Each scene shows the same named points in several views. A view is turned or mirrored, shifted and resized as a whole, has a little noise and may leave points out.
In the rows, zero is written as 128.

Scene 1
View 1
Q649: [136 185 102  98 130 116 160 130 158  84  80 134 133 134 109 154 111 126
 172  90 138  91 128 157 134 137 156 189 103 143 117 127 145 142 106 154
 130  95 146 112  90  95 146 104 139 141  80 167 173 144 146 119 112 125
 166 131  51 140 134 142 124 129 137 164 179 126 127 153 140 163 133  52
 151 104 127 113]
Q765: [193 157  56 113 148 112 158 109 163  49  80 145  85 168 114 158  98  81
 168  71 158  96 144 163  98 139 133 181  93 104 107 137 164 113 124 142
 105 107 215 158  80  79 176 134 146 161  91 165 125 141 127 122  83 106
 193 142  26 138 108 162  88 112 123 164 142 116 122 182 133 163 124  57
 152 100 152  85]
Q532: [143 113 125 114 127 133 198 111 123 101 122 149  99 127  99 156 102 134
 108  74  97  44  88 137 174 161 124 167 141 105 169 131 142 145 136 159
 141 105 217 108  89 126 145 159 159 189  96 135 131 143 163 173  95 122
 160 113  97 103 127  91   4 155 175 115 113  94 144 132 127 142 145 116
 102 126 129 102]
Q167: [119 129 105 123 121 132 180 167  68 133 159 126 131 142 102 179 111 170
 121 125 124  79  77 143 194 126 153 142 146 115 154 121 157 157 148 135
 143 128 135 121  95 152 138 134 155 224  84 133 160 137 137 150 147 199
 151 118  91 118 101 128  66 118 157 109 106 120 141 134 170 187 137 135
 103  82 113  65]
Q214: [ 80 152 159 104 114 129 189 155  98 147 121 129 156 107 100 162 121 187
 132 123 124  71  80 130 204 157 163 164 150 124 152 127 134 165 130 160
 151 105 109  90  95 152  95 118 142 191  67 150 173 148 140 145 175 180
 145 108 128 133 140  97  77 138 160 117 146 138 134 117 151 165 139 117
  97 114 109  95]
Q229: [178 179  56 100 141 113 147 123 170  41  75 144 117 154 108 152 107  89
 184  75 145  89 148 174  95 132 134 189  72 145  97 125 156 140 108 156
 127 111 190 126  71  53 186 115 147 137  84 172 159 139 156 121  61  97
 183 139  12 131 116 162 109 137 129 183 180 108 125 168 123 159 132  35
 165  83 141 118]
Q509: [151 158 104 105 138 109 178 112 150  85  77 147  99 148 115 142 100 117
 167  85 155  91 133 145 142 150 148 179 128 105 126 138 151 126 128 150
 105  88 187 135  88 124 137 126 149 175  85 167 127 137 129 126 115 120
 176 116  81 139 125 141  71 115 139 141 148 130 131 158 144 154 127  85
 122 129 148  87]
Q437: [154 132  75 118 140 127 179 144  99 109 138 137 104 156 109 169 100 126
 147 107 147  89 105 147 162 131 140 150 133  98 137 138 168 129 150 127
 108 117 174 147  98 124 149 156 152 222  86 141 124 141 121 136 128 162
 168 120  71 127  94 140  67 100 142 122 110 118 126 161 167 177 131 119
 115  89 135  55]
Q243: [130 141  86 121 135 126 167 158 103 114 133 128 136 133 107 174 108 137
 150 112 142  78 101 157 163 129 146 160 120 125 130 122 164 149 138 131
 131 123 139 116  88 120 154 123 147 195  76 142 156 145 149 133 127 170
 159 126  62 124 108 139  95 110 150 138 140 115 119 145 159 182 132 102
 132  81 128  79]
Q927: [159 161  78 114 140 120 161 135 137  76 106 137 121 151 107 170 108 115
 160  91 142  82 125 165 129 132 149 182 103 137 114 117 153 144 124 148
 128 117 166 122  86  88 176 126 141 158  78 162 161 140 152 131  90 134
 174 132  39 130 110 141  89 126 138 150 154 115 127 156 145 164 128  65
 150  87 133 102]
Q964: [130 127 109 124 132 132 198 141  93 139 133 139 106 152 110 165 101 152
 134 108 143  93  92 133 181 138 148 150 157  81 151 134 158 133 156 137
 104 106 165 146  99 168 123 152 151 230  83 144 118 143 116 151 161 176
 158 101 102 126 107 130  59 112 144 105  93 138 125 144 167 170 137 142
  90 105 131  52]
Q450: [119 148 129 109 126 127 177 140 118 112 111 137 143 121 104 160 113 156
 138 107 119  64  95 148 172 149 155 168 131 130 148 123 147 154 124 156
 149 105 141  99  88 126 130 112 149 173  80 147 167 147 161 154 127 150
 159 120  92 125 128 108  67 131 152 134 147 114 138 127 134 160 142  92
 124 104 123 107]
Q205: [ 83 142 186 111 125 121 212 129 111 156 101 146 131 108 103 143 115 192
 126 101 116  75  72 113 207 180 159 172 177 100 174 138 122 143 130 170
 132  83 139  93 108 178  77 123 144 189  72 147 154 146 137 155 171 154
 143  93 155 132 152  81  37 147 175 114 130 139 151 124 134 139 132 127
  85 152 122  93]
Q164: [158 142 122 117 142 114 197 108 132 116 100 155  78 160 117 140 101 130
 147  91 155 108 111 120 160 165 138 156 161  70 149 150 148 114 146 154
  95  96 206 153  98 158 119 153 151 209  79 166  95 138 113 144 143 130
 167 101 110 142 123 120  48 122 146 120 110 147 130 160 140 150 125 117
  93 140 146  61]
Q823: [110 156 137 110 135 127 192 128 122 137  94 139 121 130 103 147 109 159
 149 108 142  96 103 131 166 156 154 173 144 104 143 132 139 130 134 156
 125  90 144 112  97 156 111 113 145 187  73 159 150 145 122 143 157 152
 155 106 121 143 142 117  72 133 149 133 141 135 132 135 147 156 124 105
 111 124 124  72]
Q635: [126 141 109 107 115 143 172 139 119  94 129 142 147 116  98 182 117 147
 129 106  98  45  85 161 170 135 138 176 118 158 141 111 146 172 121 152
 172 126 157  87  82  92 157 130 148 155  83 136 184 146 175 159  86 143
 156 134  63  98 126 111  66 139 165 145 155  95 144 131 138 167 145  84
 139  80 113 125]
Q624: [173 145 107 109 137 119 184  88 174  61  79 154  85 150 108 134  98  96
 146  61 120  67 127 150 131 162 123 193 118 106 142 139 137 117 121 162
 124  98 234 128  85  93 155 148 148 147  94 162 121 136 150 144  68  82
 177 130  61 119 129 122  26 152 156 144 143  98 141 158 115 137 138  68
 130 127 150 115]
View 2
Q532: [123 168  92 138  95 149 123 119 172 108 113 154  78 116 158  91 118 109
 109  98 121 143 150 128 121 145  90 123 124 108 122 125 160 163 165 137
 110 133 136 179 122  75 123 154 107 150 104 113 146 124 119 137 151 120
 107 125  94 148 133 115 133 117 132 120 108 155  99  75 121  94 124 138
 173 117 126 131]
Q823: [144 147 131 137 130 145 111 109 178 139 129 135 111 133 137 142  94 104
 115  76 111 131 155 128 120 127 106 100 130 122 141 118 154 107 144 139
 116 118 121 156 134 100 118 122 137 130 141 103 132 155 154 120 123 133
 127 132 119 160 134 124 139 109 148 138 108 137 120  86 129 121 115 113
 148 150 113 145]
Q765: [120  88 149 155  75 143 111  65 190 130  75 169  92 117 144 116 123 107
 160 124  89 140 139 117 107 150 119  82 119 118 133 125 146 120 146 138
 118 123 169  94 122  76 134 111 118 132 121 115 145 144  91 143  88 116
 100 182 159 140 170 146 118 141  50 150 125 112  98  82 113 119 144 121
 146  92 103 178]
Q437: [118 129 140 162  86 162 110  94 185 136 102 152 112 142 152 101  85 106
 120 121 131 147 147 120 112 129  91 115 109 137 128 120 144 118 137 138
 124 107 128 149 131  74 103 160 120 140 134 100 159 130 124 136 129 151
 104 144 125 148 163 125 108 128 108 157 118 132 113  72 131 136 119 127
 130 141 119 149]
Q509: [141 128 134 141 105 140 107  91 184 125 106 150 101 121 143 131 110 107
 144  90 101 140 149 126 113 138 106  93 127 117 136 113 151 119 147 135
 116 128 146 123 129  84 131 110 126 131 124 117 138 144 129 135 116 114
 112 160 142 153 154 133 133 126  98 152 109 128 111  79 127 121 131 115
 147 120 105 161]
Q214: [137 154 105 141 147 155 121 127 161 147 141 142 116 153 143 143  97 120
  83  50 120 130 152 130 121 122 102 105 124 119 150 129 166 115 136 126
 120 108  99 192 135 106 122 140 134 130 166  91 134 157 160 106 145 140
 118 102 102 155 121 120 131  95 171 126 117 137 125  91 131 123 109 118
 152 168 133 130]
Q624: [132 137 110 138  86 130 123  92 169 112  86 164  78 103 149 103 143 112
 144  90  88 134 142 120 121 160 117  97 132  97 124 122 162 155 170 130
 107 154 161 128 118  77 144 103 106 136  94 123 134 138 104 138 111  98
 108 157 130 151 145 132 146 125  86 137 108 131 104  87 114  91 144 124
 174  88  99 158]
Q649: [125  94 135 153 116 140 116  99 157 150 107 165  99 136 137 156 133 121
 134  66  84 141 135 119 119 146 130  68 121 107 145 136 155 118 138 119
 115 124 142 128 130  90 137  94 127 123 160  99 133 164 117 112  97 126
 104 144 146 137 144 153 125 117  87 135 135 114 113 103 110 132 140 114
 152 122 110 173]
Q964: [134 166 133 148 113 163 107  96 194 131 111 136 112 134 146 106  75  95
 104 117 145 137 152 131 116 122  75 124 118 142 130 106 141 116 141 135
 126 107 113 176 139  85 105 168 133 140 138 108 154 137 146 137 138 144
 111 136 108 170 150 113 115 126 150 151 104 143 117  64 138 132 109 121
 136 158 131 132]
Q205: [170 196 101 125 151 129 112 123 178 126 152 122 106 118 129 149  93 103
  98  44 112 113 169 135 121 120 105 107 148 106 127 105 161 117 164 136
 116 129 111 188 138 110 125 110 143 128 127 118 125 161 178 120 143 124
 143 117  99 178 110 112 164  88 188 125  90 146 124  79 150  97 111 108
 163 167 112 127]
Q927: [116  94 138 161 100 144 119  94 163 144  92 162 100 136 144 126 126 120
 132  94 103 148 130 117 116 147 123  81 118 112 139 133 150 123 143 128
 120 119 137 120 128  78 138 119 118 134 153 102 142 142 105 121 106 124
  96 142 139 132 159 145 113 127  79 139 134 112 108  87 109 133 141 126
 151 117 113 170]
Q243: [116 105 138 161 110 158 116 107 160 149 101 159 103 151 152 127 100 116
 109  97 119 152 134 118 120 130 103  97 108 130 144 136 150 117 133 130
 119 106 116 155 131  82 111 148 129 135 168  87 147 145 121 114 120 148
 100 127 124 138 153 141 109 117 104 136 132 121 115  84 120 149 127 124
 136 140 130 151]
Q635: [108 115 103 152 114 150 137 122 132 141 109 183  80 150 157 118 143 130
  99  62 105 155 134 118 122 153 113 104 115 103 137 151 164 148 144 122
 103 123 125 172 114  71 132 132 110 150 153  83 135 145 108 101 135 136
  94 105 108 114 134 131 117 107 116 114 143 132 110  88 107 129 124 137
 163 120 138 143]
View 3
Q214: [ 74  83 115 121  95 104 112 151 100 119 141  66 163 150 141 103 169 120
 152 108 173 117 218 155 197 135 127 122 102 134 145 166 132 118 141 146
 110 100 125 102  84  88 111 129 121  98 135 115 129  92 142 166 111 162
 138  85 140 108 153 102 153 134 116 137 132 159 161 136 103 124 124 109
 122 148 121  96]
Q205: [ 77  73 127 136  96  95  84 110 108 132 153  63 152 168 131 125 158 127
 154 105 188  99 219 178 198 132 125 142 105 131 165 160 149 102 166 139
 114 109 126  95  83  83 103 126 147  77 143 121 112 100 159 190 121 158
 125  86 149 111 145  99 170 127  85 142 126 181 150 145  88 129 117 101
 107 135 131 104]
Q509: [106  89 128 126  96 113 105 136 115 134 142 121 149 127 150 152 132 144
 148 124 146 120 133 155 132 131 138 135  94 138 122 133 130 113 134 133
 124 127 152 129 103 132 106  97 124 100 131 133 134 129 149 147 135 137
 123 100 137 122 163  86 143 136 113 105 150 143 142 133 109 127 121 108
 110 138 116  93]
Q927: [ 97 101 106 114  94 131 142 152 122 111 139 130 149 108 161 137 127 135
 145 121 124 154  98 133 118 142 141 123  90 127 109 127 108 143 101 132
 123 137 173 144 109 152 106 105 118 122 129 138 147 131 140 122 137 140
 132 113 130 126 167  92 130 138 131  93 168 113 155 140 134 128 123 134
 102 143 109  94]
Q635: [ 71  87 102 116 108 127 149 147 111  86 148  88 165 129 157  92 145 120
 156 115 151 161 138 127 176 162 129 107  70 123 142 147 112 148  88 121
 115 116 157 130  78 133  92 126 119 121 147 146 122 103 134 130 130 157
 128 109 153 116 142 115 134 139 124  95 165 128 162 137 151 135 116 165
  93 139 109  92]
Q243: [ 82 112 111 119 101 140 160 163 122 111 128 103 147 125 153 114 156 132
 134 110 143 149 137 142 148 146 135 125 102 136 119 147 125 132 102 137
 122 126 149 122 109 139 114 108 112 129 138 132 148 106 132 123 128 147
 143  93 113 126 165  90 138 141 130 126 150 122 159 135 138 102 126 129
 118 148 123 109]
Q624: [102  62 106 131  95 119  83  97 124 115 160 146 145 140 157 157 102 143
 169 128 138 143  60 150 115 148 132 138  68 122 137 119 129 132 114 114
 134 132 177 147 101 153  89  90 144  99 137 157 118 159 152 141 156 127
 106 122 143 129 131  97 138 139  92  74 166 127 135 145 132 150 102 146
  77 117 109  85]
Q437: [ 87 110 112 125  93 164 133 136 147 111 125  95 125 126 150 134 141 138
 115  97 135 138 126 155 129 155 128 143 116 129 128 146 152 121 130 128
 115 129 143 113 131 150 129  99 128 143 139 129 142 127 122 139 134 130
 130  85  88 151 159  96 150 155 102 150 140 132 152 147 130  98 129 137
 111 152 138 116]
Q765: [111  95 111 123  98 138 124 149 127 125 135 161 131 103 161 171 105 157
 142 132 107 149  38 148  76 144 141 139  94 136  93 109 120 129 107 122
 135 145 177 155 130 176 107  82 115 122 129 149 150 162 132 117 161 118
 116 124 120 148 165  81 132 146 128  87 171 100 141 143 134 124 120 139
  92 143 116 102]
Q229: [104 102 107 112 106 122 127 169 112 117 142 161 154  94 176 159 113 148
 162 142 108 157  40 126  85 138 148 113  70 139  90 100  93 151  80 127
 126 141 185 173 109 173  97  88 105 120 126 146 148 155 141 108 160 136
 120 133 146 123 168  84 114 137 152  55 190  97 142 135 149 140 120 136
  88 142  95  83]
Q164: [102  79 135 148  90 143  85 106 139 136 133 114 130 149 139 161 126 152
 132 112 149 112 130 177 125 139 132 166 116 125 140 141 162 103 165 127
 128 128 146 111 124 138 114  91 152 108 128 135 118 147 136 166 135 124
 117  92 104 140 138  80 163 142  80 139 131 150 139 157 100 120 118 112
 106 142 141 103]
Q167: [ 68 107 113 120  95 155 152 142 131 100 125  61 142 147 153  98 166 125
 127  87 164 134 180 147 188 161 123 129 124 120 145 162 157 126 122 134
 106 117 134  99 115 127 124 120 128 136 142 123 135  96 117 145 117 149
 138  67  92 139 152 101 155 148 110 155 126 147 163 147 135  97 125 137
 119 154 143 115]
Q964: [ 82  96 127 132  89 148 120 124 144 121 124  86 128 150 133 124 148 139
 120  95 163 119 171 170 155 159 117 152 128 119 150 156 169 110 155 134
 117 124 133  95 124 130 125 102 141 122 137 130 133 111 119 154 123 135
 128  72  92 143 158  92 165 152  91 165 124 150 150 157 108  93 121 125
 112 146 141 118]
Q532: [ 84  68 110 135  98 135 101  85 133 103 158  92 139 169 141 117 119 129
 154 102 167 144 123 157 173 167 118 138  85 110 178 142 153 125 126 108
 118 115 150 112  96 132  96 110 164 104 148 151 104 124 129 165 131 135
 106 104 132 136 116 112 153 149  71 115 138 145 147 161 147 140 103 160
  85 120 133  96]
Q450: [ 85  88 106 120 103 120 133 147 105 105 143 107 166 123 152 115 143 123
 161 119 148 143 132 140 160 144 135 114  85 129 125 145 109 138 102 131
 118 126 154 126  90 135  94 113 116 104 138 133 134 107 144 135 126 150
 135 107 146 115 155 100 136 133 131  91 156 133 154 136 126 132 121 136
  99 146 104  96]
Q649: [101  99 111 113  96 102 122 167  97 123 136 133 164 101 157 152 137 142
 158 135 133 139 113 130 119 124 151 114  77 146 102 125 102 131 112 145
 123 131 169 146 101 140  97 105  98 105 122 136 150 131 147 128 144 149
 141 123 154 113 176  84 125 131 145  78 178 126 151 128 119 136 118 114
 100 144 100  88]
View 4
Q205: [116 195 139 125 111 115 131  73 103 102  56 105 191 125 140 152  88 108
 118  92 123 143 112 171 189 167 170 182 149 110 146 111  51 147 131 107
 123 115 167 106 136 169 109 164  84 152 162 143 186 159  98 150  69 118
 177 165 123  52 145 118  63 165  99  92  56  90 193 108 148  92 118 195
 172 187 150 123]
Q437: [155 177 141  93 106 150 155 125 115 104 104 149 138 191 109 118 119 164
 123 105 105 164 151 143 146 155 123 162 138 103 120 158 108 126 152 118
 112 153 127 128 115 143 105 122  83 143 115 181 149 159 125 147 132 157
 122 176 144  67 117 143 115 134 117  75 154 129 138 111 150 155 134 139
 157 153 144 100]
Q450: [102 166 141 110 111 122 143 121 140 113  97 117 159 128 131 105 111  99
 122  83 106 122 147 135 142 128 149 134 124  97 115 139  79 139 142  97
 147 141 112 120 116 131 106 153  99 119 156 156 136 135 135 159 121 163
 131 122 145  81 130 173  94 147 105  75 113 151 140 103 163 144 151 128
 133 184 129 128]
Q823: [134 182 148 113 122 125 143  92 117 104  72 119 171 139 139 118 107 121
 119  91 118 124 137 150 162 152 130 160 133 119 125 128  76 146 141 113
 114 154 140 134 124 147  90 158  86 128 142 151 167 143 110 155  96 140
 147 154 125  67 134 137  92 147 101  98  90 121 163 114 156 123 127 158
 156 163 129 106]
Q509: [ 99 150 138 107 125 128 146 110 117  94 102 148 164 161 144  91 133 130
 109 103 115 121 156 139 139 144 131 123 134 143 119 135 113 144 165 117
 132 164 127 137 133 132  94 153  70 138 117 140 154 152 123 152 114 152
 122 151 137  83 111 156 116 140 119  98 138 137 124 117 174 132 121 146
 145 144 136  82]
Q164: [116 167 135 102 111 141 137  94 103  95  95 155 173 176 144 123 125 148
 105 117 121 152 150 150 166 168 135 151 152 140 128 133 111 131 178 121
 119 150 165 132 141 148  95 148  71 167 113 142 176 170 105 141 105 135
 140 188 129  68 105 120 110 141 123 100 135 106 147 121 160 119 108 173
 178 138 147  73]
Q765: [ 86 130 139 100 126 132 157 131 137  89 137 168 149 177 149  68 164 129
 102 112 106 113 175 131 115 138 124  98 131 149  86 152 147 134 186 119
 149 176 108 146 132 103  86 139  84 129 101 142 133 141 137 155 147 176
  82 138 146 103  97 178 135 126 140  91 188 162 100 115 180 157 130 121
 129 124 139  74]
Q229: [ 63 123 142 104 128 115 163 140 158  93 128 157 161 141 156  51 150 106
 102  94 100  78 178 110  97 120 127  77 108 147  81 150 128 147 168 108
 163 174  86 133 125 101  86 157  93 102 120 145 119 121 143 164 141 183
  87 101 149 120 109 209 130 134 118  87 169 187  92 107 188 159 138 108
 107 150 126  91]
Q167: [175 202 146 103  81 152 148 122 117 115  85 120 133 171 105 134  89 146
 132  80  96 172 123 148 171 155 139 182 138  73 132 153  71 126 126 104
 106 134 129 120 105 155 123 109  93 133 147 201 147 153 126 149 123 154
 139 170 133  47 133 136  89 139  95  54 106 124 168  96 137 150 144 140
 149 184 141 141]
Q532: [ 72 156 122 101  80 134 121 104 118  93 113 146 176 174 122 138 108 110
  90 122 104 167 130 145 168 165 173 149 177  92 136 139 100 122 174  93
 164  99 144 100 152 135 141 139  74 168 144 136 162 182 130 137 113 170
 140 160 157  68 102 157  96 155 115  72 127 122 153  94 160 120 138 170
 165 199 151 120]
Q214: [137 194 151 126 114 127 142 101 124 111  55  96 167 124 118 134  85 110
 129  82 115 143 117 156 167 150 151 180 136  90 130 126  46 142 115  93
 110 129 140 104 116 156 109 150  93 124 166 174 165 137 108 156  93 134
 164 149 125  56 148 145  66 159  85  79  53 109 178  98 140 119 139 155
 149 189 136 142]
Q927: [101 143 139 105 121 128 160 139 154  99 127 147 138 143 125  67 134 110
 117  85  91 108 159 126 110 125 132 106 117 118  92 160 117 131 149  99
 154 165  86 136 109 104  98 144  93  98 131 163 117 121 146 157 151 185
  92 111 147  94 118 199 124 134 117  67 158 179 101 105 171 166 144 102
 117 160 126 115]
Q635: [ 88 165 138 109  95 114 145 129 149 106 106 125 156 134 120 102  95  94
 111  96  96 141 131 130 128 138 165 135 142  84 124 152  79 127 135  83
 170 123 104 104 129 124 128 146  96 117 167 167 126 149 145 164 132 172
 133 117 146  81 128 188  97 163  89  59 111 158 140  86 158 148 156 131
 131 206 138 156]
Q649: [ 97 154 147 115 133 122 159 117 145 104  92 129 158 125 146  72 132 106
 118  86 110  90 155 129 108 125 134 115 110 128  94 137  97 149 138 100
 145 170 101 133 124 120  83 166  98 101 141 151 125 121 130 163 118 158
 117 115 127  95 130 180 100 146 112  93 121 160 121 105 173 145 143 122
 120 155 129 109]

Which points are out of place in each view (at most two, in the order of its rows)? Write none if all are in place.
view 1: Q450
view 2: Q205
view 3: Q509
view 4: Q927
